Each row is a point on a landscape with many peaks, with its height.
A climber steps from a point to the highest of its 5 nearest points, and stops where none of them is higher. Distance is the straight distance between rows; heights are no part of it.
Nizad h=71: [183  64 126 135 127  82 108  74 154 152  92 105 113 147 127  39 167 139
 155 149  91 156  65 186 147 121 152 154 149 104]
vasi h=489: [ 59 136  97 109 148 147 148 120  63  83 156 132 157  80 114 181 138 194
  94  94 160 117 129 152  75 105 153  81 122 166]
Mis h=464: [154 100 157 127  97 117 108  58 145 137 113 131 114 145 142 115 134 130
 131 126 114 122  71 136 162 168 125 127 158  32]
zamop h=540: [171 158 108 155 145  95 106 106 122 180 149 149 125 148  97 139 196 110
 116 150  71 170 137  98 170 149 145 133 121 120]
magab h=757: [134  98 141 122 104 114 102  70 148 132 109 115  96 158 125  65 122 159
 132 137 146 128  76 167 155 173 132 144 163  55]
Vofo h=284: [112  96 158 135  68  97 144 102 114 138  70 125  85 105 154 144  72 150
 127 107 124 111 106 135 135 147 109 155 194  73]
bugo h=629: [133 147 131 121 155 146 137 138 147 111 134 166 167 143 158 157 185  65
  86 131  98 106 117 108 165 126 144 104  73 145]
zibo h=493: [ 59 126  98 101 160 132 159 133  64  57 153 111 153 104 120 183 136 155
 119  83 158 139 104 144  95 104 161  81 114 152]
baki h=381: [135 101 104 171 115  75  73 142 136 136 118 130 115 146 148  29  93 137
 138 121  52 134  88 222 133 114 135 132 143 129]
bev h=675: [109 123 149 112 124 131 116 108 149 134 155 151 158 167 138 138 159  52
 109 149 134 108 102  90 151 136 137 139  92 100]
lufo h=748: [154 147  98 148 143 100 113 149 139 139 159 115 157 190  98 122 162  64
 122 141 129 152 123 133 125 143 137 130 103  89]
gim h=598: [128 130 122 100 137 128 144 148 104 116 152 142 195  99 186 168 109 109
 106 130 156  91 161  98  98 100 136 147  99 130]
Bazi h=442: [114 133 139 135 195 172 104 165  88  41 109 141 117  82 125 177 158 139
 164  54 139 118  94 116 193 122 136 112 133 210]
ver h=445: [109 122 145 102 192 169 119 140  71  57 157 130 152  53 103 159 132 172
 140  89 153 127  95 148 161 113 138  74  94 198]
bas h=403: [132 115 175  88 192 129 164 140 104  95 161 142 135  94 197 143 141 127
 152 145  97  87 108  76 142  93 137 114 103 222]
fek h=600: [ 93 110 159  92 143 100 160 126 114 133 170 145 140 149 156 164 137 123
 112 127  99  80 151  86  73  99 148 134 129 150]
menop h=575: [136  75 114 151  95  83 134 202 163 100  63 131 104  99 145  47 101  96
 137 159  84 138  62 184 131 107  97 143 157 155]
rim h=524: [ 91  86 152 136  98 115  97  86 120  82  79 119 102 128 124 136 108 122
 150 117 106 136  37 134 109 178 147 150 170  76]
Ses h=384: [159 119 136 139 132 111  89  88 154 151 130  96  99 164 118  38 155 107
 147 157 125 147  81 162 133 155 149 133 148  71]
fos h=503: [ 90 111 148  81 144 123 181 100 111 146 154 114 130 136 155 151 111 152
 138 138 117 110 172  93  55 116 132 147 152 175]
zir h=472: [154 110 104 172 104  83 119 184 182 137  89 138  80 139 129  78 138 132
 141 142  85 153 104 164 122 119 115 164 150 128]
vef h=546: [123 132 139  90 124 153 148 128 116 126 141 174 187  97 183 134 114 117
  84 144 164  98 170 117 138 102 114 118  91 123]
Mezot h=413: [173 150 121 135 221 199 133 173 144  78  85 111 153  90  76 165 155  99
 158 115 118 140 131 139 159 114 135 104  92 179]
Rupa h=555: [ 80  99 148 132  95  54 132 108 128 163 130 161 103 169 134 149 150  99
 134 119  81 135 106  71 117 154 134 152 177 105]
Lan h=514: [159 158 100 127 156 162 115 182 131 118 135  95 129 157  82 174 138  99
 149 141 129 142 186 133  80 121 127 118  94 112]
zar h=204: [123 112 204  82  71 127 140  80 114 171 128 122 129  95 150 142 100 161
 137 124 134  89 174 121 100  97 118 141 160 138]
zelir h=510: [129 157  99 169 135 144 108 195 132 149 130 100  96 180  72 156 128 106
 156 109 106 159 145 114  71  91 145 129  95 118]
sene h=753: [107 140 125 114 124 131 174 118  96 148 171 171 131  78 153 135 119 165
  82 105 156 107 165 103 136 110 107  70  97 165]
demer h=488: [119 136 119 111 170 165  93 152  76  81 142 157 168  46 151 192 145 158
 117  78 154 130 103 131 125  98 158 123 119 206]
kav h=296: [173 161 136 154  93 151 107 145 140 164 150  70 142 132 126  71  88 104
 125 150 137 132 158 161 161 100 132 110  73 136]
dafe h=730: [102 142 127 126 157 114 154 135  96 153 186 145 131 110 144 166 145 138
  98 102 134 112 159  89 125 124 123  83 102 152]
datis h=446: [172 142 118 150 181 198 137 162 130 105 115 123 154  95  98 147 139 105
 117 113 145 147 156 140 169 115 111 100  71 164]
numi h=582: [175 174 121 160 164 127 119 144 131 157 162 122 114 142  89 142 157 143
 128 133 106 152 163  92 138 134 131 102 101 134]
Mori h=424: [132 136 116 131 158 171 117 155 110  56 117 168 155  57 151 177 154 125
 135  89 145 103 118 125 183 122 128 139  93 209]
Talab h=574: [136 137 156 125 166 134 155 138 139 127 141 183 146 125 150 160 158  85
 118 125  86 110 132  75 180 115 130 115  91 172]
safot h=647: [122 126 128 102 157 116 149 137 118 138 187 153 146 133 155 181 139 109
  97 110 122 111 141 105 130 118 130 104  90 149]
fir h=437: [ 62 100 158  92 108 146 102  72 127 125 122 122 135 138 151 124  95 127
 118 134 154 100 109 128  97 139 126 147 143  90]
Nev h=379: [137 170 128 167  98 124  94 160 106 181 116  92  73 130 106 123 103 150
 155  91  94 170 165 146 134  66 100 118 111 141]
dorak h=614: [ 82 157  95 140 129 107 151 152 117 134 163 157 126 171 119 163 139  96
 108 119 131 125 148  86 104 147 131 127 110 119]
Nog h=347: [ 93 116 185  75  81 149 112  76 122 132 129  91 147 119 142 109  84 121
  99 146 136  87  98 108 128 128 122 114 111  73]
sirud h=626: [125 129 151 119 129  87 124 111 139 159 161 162 132 158 139 167 152 101
 121 134 100 121 145  81 136 119 130 111 119 100]
gesef h=375: [131 103 164  83 117 161 151 100 140 155 103 117 164 141 143 164 103 155
 123 175 143  92 167  80  39 106 127 165 149 136]
bakuv h=224: [166 116 129 153 129 101  88  77 132 162 135 106 136 170 105  86 177 111
 141 156 124 163  90 138 171 156 158 142 152  73]
tuv h=456: [ 96  99 158 113  87 128 121  87 139 121  88 140 118 123 121 123 107 115
 136 117 125 121  94 122 122 155 117 160 176  67]
fule h=404: [108 109 182  85  80 132 108  99 135 131 120  88 157 152 140 149 100 112
 147 165 119 104  93  89  79 141 163 151 124  93]
geper h=676: [162 149 100 158 146  97 134 130 142 154 146 124 148 184 112 143 166  92
 118 149 105 132 166  94 159 139 143 126  89 127]
kunu h=463: [135 134 137  97 201 168 154 119  77  88 136  75 156  87  57 135 148 145
 139 101 168 147 108 149 141 103 141  56  94 148]
kerib h=536: [113 145  89 125 142 149 129 148 103  92 160 176 186  70 139 200 140 160
 102 103 180 115 145 156  90  98 156 121 101 157]
legep h=619: [ 77 119 105 119 107 117 123 118 135 111 131 113  98 153 141  63 109 128
 122 140 170 133 114 148 120 174 110 167 171  80]
Melak h=239: [ 97 100 154  94  90 120 141 101 127 171 114 128 106 128 147 165  76 162
 156 126 112  99 159  92  78 137 123 157 191 126]
Fevuv h=234: [136 109 189  83 116 184 172 114 154  81 110 150 175 105 195 134 107  86
 143 152 126  64 122 111 178 104 133 172 110 179]
Kel h=434: [176 167 127 138 112 134 130 144 161 160 137 103 126 137 118 101 114 113
 119 148 155 158 166 149 140 138 106 126 104 103]
rotog h=94: [ 90  93 174 124  70 137 128  82 132 127  53 102 137 110 144 166  31 170
 167 134 128 109 138 123  78 141 107 176 199 113]
Lig h=380: [152 146  96 172  80 120  73 155 134 160 132  94 122 153 146  78 100 102
 134 118 108 169 128 180 130  97 129 140 113 100]
mefo h=562: [136 146  93 172  69 114 137 156 137 149 114 107  76 103 111 110 107 166
 137 134 186 149 179 155 112 124  92 142 161 133]
gedot h=534: [120 166  93 150 100 136 147 184 119 144 128 109  95 146 109 138 103 134
 145 131 146 164 181 119 100 128 116 148 131 127]
Donan h=496: [169 166 129 182 132 151  86 171 128 152 130 100 111 165  80 147 125  94
 153 103  72 159 153 121  93  96 155 115  92 104]
kepe h=479: [ 86 110 130  75  95 137 139  72 127 128 118 156 189 101 174 137  77 140
 121 166 164  97 163 122  68  88 120 149 136 143]
geme h=506: [145 178 120 132 166 155 124 165 107 138 155  80  98 147  92 137 126 136
 111 101 131 151 183 134 115 126 132  93 101 134]
ber h=552: [151 137 134 141 143 149 149 112 151 120 134 138 171 141 127 108 166  68
  93 164 120 129 139 108 197 141 133 117  83 125]
pibe h=497: [ 92 143  95 131  73 138 145 107 125 129 147 165 161  95 136 131  94 131
 102 142 204 135 178 165  99 152 101 130 144 110]
Silal h=518: [ 68 121 130 104 122 108 160 100 111 129 169 144 175 102 152 154 104 156
 112  99 140  95 173 111  73  92 112  93 120 179]
Funuv h=478: [150 137 139 101 236 188 109 151  87  95 133  93 117  98  49 133 165 154
 149 100 154 132 117 141 127 113 151  67 123 177]
vis h=530: [135 138  94 184 110  88 120 202 162 126  79 156  95 160 110  90 132 106
 149 159 122 167 121 128 123 154 124 169 173 150]
gir h=544: [104 148  92 166 139  89 134 171 143 146 155 109  70 173  82 136 145 149
 131 111 109 153 117 112 131 157 124 122 148 139]
tekud h=523: [ 67 138  85 149  79 121 139 116 110 141 126 161 132  91 108 138  78 168
 111 120 175 120 169 122 102 154 107 130 170 165]
rov h=438: [144 107 179  53 128 158 143  98 130 150 135 115 188 101 174 125 106 131
 135 172 140  81 142 106  80 104 134 162 108 137]
gak h=240: [160  91 117 126 114  85 145 119 168 138  69 141  77 142 125  99 154 165
 139 125 124 154  96 156 148 144 113 172 192  65]
ger h=581: [102 125  92 163 125  79 158 146 139 140 131 158  77 153 119 115 147 137
 127 127 117 139 133 100 158 158 111 156 178 115]
gine h=601: [117 105 103 119  99 129 135  84 152 116 106 129  92 119 141  68  91 145
 143 138 184 122 146 169 131 168  84 173 183  91]
sapu h=374: [139 146  94 179  89 104  74 141 137 136 115 114 126 159 129  90 109 117
 135 114  68 170 104 179 134 101 135 142 116  97]
pemib h=515: [156 154 129 124 216 169 138 158 105  97 147 111 134 121  92 159 150 144
 118  99 125 123 135 103 182 135 135  61  75 186]
mam h=465: [132 113 155 102 161 152 154 161 119  94 144 170 152 100 187 155 139 107
 150 126 125  90 124 114 144  90 138 133  95 212]
mizet h=542: [121 142 154 127 135 113 132 111 112 155 165 154 112 143 135 134 156 115
 115 111  98 117 142  65 165 140 126  87 107 124]
peziz h=494: [140 162  99 133 136 153 157 155 115 145 156 123 125 123  85 158 127 164
 136 131 189 142 180 157 109 113 123  99 106 152]
Beden h=273: [162 156 139 119 109 124 144 102 144 176 123 142 128 134 118 110 140 113
 109 140 119 147 153 112 170 152 108 119 128  79]
Dur h=527: [133 153  96 189 121 123  86 183 140 160 111 116  72 177  95 129 127 143
 164  99  57 176 125 128 102  97 141 146 137 138]
Zomen h=519: [142 139 127 104  96 157 159 109 125 136 150 176 173  91 137 123 113 126
  92 136 195  98 180 135 162 129  92 103 104 126]
nof h=709: [171  58 139 133 131 126 187 153 144  79  41 121  94  91 110  54 162 141
 138 162 103 122  41 164 133 155  99 114 173 105]
piz h=589: [ 99  84 137 126 136 135 113  90 139  89  92 124  61 131 112  86 101 165
 128 132 145 113  65 162 112 192 120 145 198  76]
guvo h=328: [155 127 125  79 201 124 143 128 121 102 170 136 165  70 177 152 142 167
 151 144 148 118 139  90  73  96 132 169 134 238]
delu h=566: [153 158 109 181 106  97  78 139 145 152 149  79 149 191 118  82 119  95
 139 148  67 168 113 151 133 115 163 123 109 117]
nikik h=570: [173 172  95 127 175 160 123 180 130 109 130 124 150 140 114 168 174 104
  92 137 144 120 153 126 159 138 126 103  88 152]
Favob h=662: [ 90 134 100 137 106 100 121 120 160 134 137 121 122 179 128 125 116 102
 112 138 162 134 147 138 131 168 132 134 141  85]
kizok h=444: [142  63 145 156 122 124 116  77 136  88  92 118  61 156 103  83 159 171
 147 130 120 127  17 183 134 177 137 111 173  75]
Nur h=275: [173 140 113 172  96  86  98 159 157 170  96 118  92 133 151  94 102 151
 141 116  74 155 147 157 143  93 117 153 130 133]
Zovot h=604: [130 142  93 125  94 113 120 141 162 145 106 128  99 148 129  88 126 127
 123 146 177 151 141 156 147 162  96 176 154 101]
tusup h=40: [156 131 154 129 118 150 110  68 158 148 126 119 134 140 114  57 138 114
 105 165 138 135 108 131 199 167 113 104 115  91]
Nugo h=480: [108  92 124 126 103 103 125  86 134  97  66 114  96 114 128 120 138 153
 143 116 122 133  44 142 136 179 140 151 188  42]

For each start below, name the point where the climber stops.
Nog => magab
Mori => sene
guvo => sene
zelir => lufo
vasi => sene
gesef => sene
